Each row is a point on a tangle of strands that fork and nearly touch. The rows are in no order.
Points whose rows are less than 103 apart are linked; no others are. Some points are linked to none.
z220: [-14  -1  -1  19  14   2  -3  -5  19  11 -10  20  39 -10   5 -34 -23  10
  -8 -21  -8  -4 -40  14   1 -18]
z191: [-34  -8   2 -17 -48 -41  17 -32 -15  60  15  -1 -17  33 -57 -18  78  45
   9  28 -29  19   2 -40  49  52]
z342: [ -4  50  18  75 -55  51  18 -15  30   6 -26  17  -5 -74  30   7  18  25
  45   9  44 -13  -9  -9  49  66]
z510: [ 38  20  31 -19  -8  58  12  50   3 -76 -51  27  -9  -8 -13  27 -34 -37
  -3   4  36 -10  13   9 -55  43]
z681: [  3   3 -40 -42  11 -33   5 -12 -34   0  28 -19  -8  14  21  41 -33 -18
  16 -33  -6  -7  37 -42 -59 -42]
z374: [ 11  60  13  27  24  -3 -33  -8 -10 -27 -47  -9 -30  30 -42  -3  62   1
 -10  32  13 -45  22 -13  26  86]
z654: [-12 -29 -12 -67  40 -46  -8  -7 -26  53   5 -89 -11  14  46 -19 -45   9
 -29 -28 -23   1  50 -10 -15 -79]
z114: [ -1  12  10 -12  -7  37 -34 -32   5  32  -2 -89  15 -74  35  18 -20 -40
 -34  36   9  29  -7  65  55 -26]
z573: [-22 -44 -19 -23  25 -50   6  -1 -27  -9  31  40  -8  67 -31  14  17  19
  15 -33 -30  -3  -5 -27 -18  -8]
z132: [ 22 -24 -36  -6 -37 -46  54 -40 -26  55  46 -17 -46 -30  33  52  53   7
  52 -47 -17   5  35 -34 -28 -34]
z925: [  0 -30 -33 -55  44 -55   8  -7 -52  11  11 -24 -21  47   7  15  -2   0
  -4 -34 -35 -15  46 -59 -48 -37]
z675: [-34   7 -11 -37 -26 -38   9 -17 -26  31   6 -11 -34  51 -62 -12  89  47
   1  34 -30  13  20 -50  41  49]
z822: [ 20 -32  11  38   5  56  18  55  33 -35 -27  78  27 -15  18 -23 -58 -32
  16   4  13   6  -7 -23 -27  19]
z873: [-22  -3 -32 -30  26 -32  -4  -5 -30 -28  11  28   2  57 -31   8   4  14
   3 -23 -27  -9   0 -25 -22 -10]
z840: [ -4  46  -1   4   9  -6  -5 -20  -9  -2 -35  -6 -15  16 -48 -11  60  24
  -6  14 -20 -16  11  -8  30  45]
z740: [ 33  53  -9 -33  -2  23  -6   5 -34 -64 -23 -12   2   8 -25  13   1 -21
 -19  28  18 -11  11  -1 -37  24]
z23: [  4  15  23  -6   7  51 -48 -25   2  22 -14 -73   6 -60  24  11 -17 -49
 -46  37  12  14  -9  57  31   9]
z17: [ 52 -42 -33  53  -7 -35  58   7  39 -14  28  80   6   4 -11  13  17   1
  39 -26   6  22 -31 -28  -9 -41]
z845: [ 20 -31  -7  54   4  30  26  20  31 -11 -16  68  38 -20  15 -25 -33 -13
  19 -11  13   2 -38 -32  -7   4]
z525: [-38  12  -9 -60  29 -23 -34  17 -29  -4  -2 -74 -57  58 -28 -15  63  48
 -31  39  -5 -21  36  -8  29  10]
z556: [ -30  -38    0  -64   23  -28  -22   -2  -28   52    2 -109  -19    8
   47  -14  -23   21  -32  -10  -17   -5   38   16   36  -63]
z340: [ 13  14  48   2   4  76 -54  -8  -2   7 -27 -39 -16 -60  24  27 -25 -61
 -34  29  29   4  -4  50   5  46]
z380: [-12  -3  59  37  35  54 -54  34  26 -21 -13  14   5  -1  22 -15 -43 -38
 -29  26  39 -32 -17  44 -15  52]
z863: [  5  57  32  52  -2  23 -43 -22   2  -5 -30 -18 -28 -15  -2   6  44  -2
  -3  31  33 -42  18   8  47  82]
z309: [ 11 -65 -22  26 -27 -68  67 -13  22  54  59  29 -30  -7  44  26  28  12
  67 -63 -12   9 -13   0 -23 -50]
z909: [-13  54  21  70 -40  18   9 -22  14  32 -41   0 -14 -60   3  -1  44  38
  29   2  22 -25   0   1  62  69]
z837: [ 21 -11  -8  53 -20  29  27  -4  28  -2 -21  46  26 -40  16 -11  -6  12
  22 -17  18   2 -33 -31  15  11]
z405: [ 48  -8   4  -2  -9  50  42  42   9 -75 -37  64  12 -20 -18  25 -28 -33
   7 -14  42  16  13 -34 -58  17]
z236: [-31  17 -15 -48  30   0 -47  -1 -23  -6  11 -85 -32  17   3  -2  -9  -3
 -36  29  -4 -11  25  21  24 -33]
z710: [  4  19  39 -43   5  24 -30  43  -4 -36   9 -22  21 -10   6   5 -70 -57
 -37  10  -5  14 -18  40 -59 -28]
z375: [ 16 -54 -15  45 -33 -55  57 -11  40  55  56  54 -18 -12  17  16  35  32
  62 -38  -9  27 -34   2   5 -55]
z370: [ -4  11  31  23  27  29 -39  12  11 -10 -14  -8  22   0  14 -34 -35 -29
 -36  10  16 -28 -29  40 -12  24]
z387: [-36  14 -13 -48  38  -6 -52   8 -19  -6   2 -79 -45  40 -16 -14  30  21
 -41  35  -4 -18  25  17  33 -13]
z296: [-36  10  16  -1 -18 -13  -8 -27  13  82  -6 -51  -7 -19  -2 -36  51  54
 -14  32 -34  22  10  44  88  16]
z492: [ 41 -57 -19  44  17  -5  38  33  40 -23  28  94  40  -2   5 -11 -42 -41
  12 -15  -4  22 -24 -32 -40 -51]
z175: [  7  40 -34 -31  17  -3  -4  -1 -30 -60 -12   5   6  41 -41  11  10  -2
 -11   9  -3 -14  13 -17 -32  12]
z517: [ 34 -38 -39  13 -16 -82  84  -5   1  10  51  18 -42  19  30  39  41   3
  70 -65  -6  -5  13 -19 -53 -39]
z424: [ 18  56 -16 -19 -38  32  -8 -35  -8   8  -2 -78 -21 -61   6  22  16   0
 -13  36  14  14  23  18  40 -18]
z969: [  1 -55 -25  26  25 -38  20  32  35 -22  53  72  32  29   9   1 -34 -25
  19 -36  -7  13 -22 -30 -46 -64]
z140: [ 25  46  10  11  -9  31 -10  -4 -11 -37 -33 -11   3  -8  -8   6  13 -14
 -11  18  25 -32  -1   6 -10  51]
z629: [-16 -26 -16 -14  13 -16   4  23  14 -27  43  42  40  20  17  10 -55 -29
   4 -35  -1   5  -9 -30 -66 -59]
z881: [-15   7  25 -33  13   7 -29  40   1 -30  23  -2  43  20   9 -14 -78 -42
 -30  -1 -13   6 -16  23 -60 -41]
z471: [ -5  -6   6  -2  36   6  -3  45   7 -60  -7  48  54  38 -18 -27 -40 -28
 -28  -7   1  -8 -20 -18 -56  -3]
z605: [ 10  23  60  19 -10  89 -40  11  20 -18 -23  -5 -35 -59  24  44 -22 -41
  -3  30  52  -4  -2  50   1  65]
z50: [-16  10 -21  -9  12 -13  -5 -13  -1  -9   4  27  23  15  -8  -7 -10  10
   1 -22 -18  -7 -19  -5 -12 -18]
z112: [ 56 -33   1  15 -11  43  47  40  24 -52 -17  86  27 -27   1  14 -43 -45
  18 -14  22  25   6 -35 -53 -13]
z304: [ 26  15  30  12 -27  77   7  35  17 -61 -39  37 -11 -30  11  20 -26 -19
  18   9  48 -15   7   7 -27  53]
z923: [ 39  15 -30  11   0 -14  41  -7 -13 -79  -5  47   7  18 -55  42  36   5
   8 -20  27   9  -2 -51 -26  20]
z719: [ -4  32  -4   8 -35  26 -10 -40  11  47 -12 -99 -14 -79  14  17  33  18
 -25  31   1  15  22  48  88 -17]
z914: [-40   4   5 -18 -14 -19  -9 -27  -5  70   1 -27  -9   7 -13 -37  49  56
  -2  15 -39  22   7  16  64  16]
z491: [-44 -31  -8 -33  13 -20 -23 -10 -15  73  12 -59   4   4  46 -29 -28  26
 -10 -10 -42   8  24  48  50 -52]
z639: [ -4  24 -23 -52   0 -12 -16  -2 -27 -12  25 -21   8   8  24  16 -57 -24
   6 -12  -2  -2  19  -9 -46 -41]
z965: [  1 -58  -3   5   0 -72  33   0  -4  -8  35  63 -10  82 -54  13  40  31
  31 -23 -13  15 -19 -21 -12   1]
z558: [ -6   6  10   8 -18  22 -15 -30  10  44   5 -53  41 -68  51  -1 -51 -10
 -17   5  -6  21 -20  78  41 -44]
z479: [-35  -5 -21 -58  17 -35 -12   3 -38  12  -2 -19 -33  71 -34 -18  56  39
  -3  20 -32  -5  30 -34  23  23]
z869: [  0  31  14  12  31  12 -31   3   0 -26 -25  -7  14  17 -10 -28  -8 -20
 -30   9   5 -35 -16  26 -10  29]
z695: [-18 -67  11  17 -38 -61  28 -34  -4  65  47  35  -2  57 -34 -15  48  51
  33   2 -21  27 -40 -20  18  14]
z714: [ -5  -6  18 -29  20  10  -3  57  13 -59  14  37  51  35  -3  -8 -65 -40
 -19 -13  -4   7  -8 -14 -83 -38]
z882: [-10  26 -17 -55  11   2 -43   7 -30 -17  15 -62 -15   7  11   3 -40 -22
 -25  26   0  -3  15  16  -4 -40]
z348: [-24 -35  14  10 -43 -50  28 -40  -9  56  26  25  -6  38 -55  -4  70  47
  23   9 -28  25 -23 -33  28  37]
z185: [-14 -18 -19 -65  46 -42 -18   7 -45  22   3 -63 -22  38  20 -17 -33   6
 -26 -17 -25 -18  44 -25 -22 -53]
z765: [ 47  58   8 -33 -46  43  -4 -19 -18 -15 -12 -49 -10 -63   7  29  -7 -23
 -11  33  19  18   8  21  -4   0]
z787: [ 19  18  -2  60 -47  41  29  -8  21  -5 -32  35   7 -62  16   3  13  19
  38 -11  34  -7 -19 -32  27  43]
z757: [ -3 -18  22  27  31  27  -7  66  28 -40 -26  54  43  18   6 -45 -58 -32
 -14  -1   8 -15 -22  -5 -43  14]
z932: [-47 -15  -6 -11   7 -19 -21 -19  -5  57  13 -19  21  -5  34 -32 -37  27
   0 -21 -34   6  -2  50  37 -48]
z294: [-26   4  -3  11   0   3  -7 -25  12  45   5 -11  38 -35  30 -26 -30  24
  -3 -18 -17  10 -24  50  25 -44]
z314: [ -6  46  31  63 -14  10 -21 -30   7  39 -35 -25 -18 -38  -2 -12  45  20
   2  12  10 -26   5  18  62  64]
z357: [-24  21  11   8  -4  15 -24 -32  14  51 -15 -81 -18 -39   2  -6  50  27
 -32  30 -16   7  20  52  90   2]
z611: [ -2 -72   4  28 -29 -60  41 -16  19  66  53  51  -8  31  -2  -1  32  47
  53 -27 -14  28 -43  -4   7 -24]
z321: [ 64 -49 -32  61   7 -22  45  21  31 -31  12  97  21   9 -12  -3 -13 -24
  25 -17   5  21 -23 -34 -18 -30]
z951: [ 17  20 -33  -7  20 -12  24  -1 -27 -88 -10  43  19  43 -60  26  24  -1
 -10 -11  12   2   5 -43 -38  28]
z345: [  2  12  49  34  11  73 -22  42  41 -48 -23  46 -11 -10  20  -1 -34 -25
   7  33  47 -23  -4  31 -12  62]
z727: [-15  30  -2  -3 -11  -7   2 -30  -8  26 -16  -2  -7  -7 -28 -16  43  39
   7  -3 -31   1   2   0  35  13]

A fork is a point with three links, a tip a point with one. Leave the first point through the second and follow the links. Name the first fork or tip that comes.
z370 / z869: z175
z294 / z558: z605
z17 / z321: z714
z387 / z236: z294
z914 / z296: z765
z191 / z348: z517
z727 / z840: z822
z714 / z629: z17

Follow the links from the first point to the second, and from the first to the third. Name the last point that the two ways share.
z50 / z304 / z923: z175
z17 / z787 / z405: z822
z114 / z925 / z873: z294
z556 / z605 / z951: z294
z380 / z114 / z923: z175
z965 / z923 / z340: z873
z471 / z840 / z370: z822

A fork is a point with three links. Follow the links from the first point to the second and name the forks in between, in order.
z629 / z304: z714 z822
z304 / z757: z822
z380 / z951: z175
z573 / z23: z873 z294
z185 / z573: z294 z873

Name the points in between on the shortest way along the links from the first point to the second, in order.
z17 / z710: z321 z492 z969 z629 z714 z881
z863 / z845: z314 z909 z342 z787 z837
z925 / z573: z185 z654 z556 z491 z932 z294 z220 z50 z873
z525 / z695: z479 z675 z191 z348
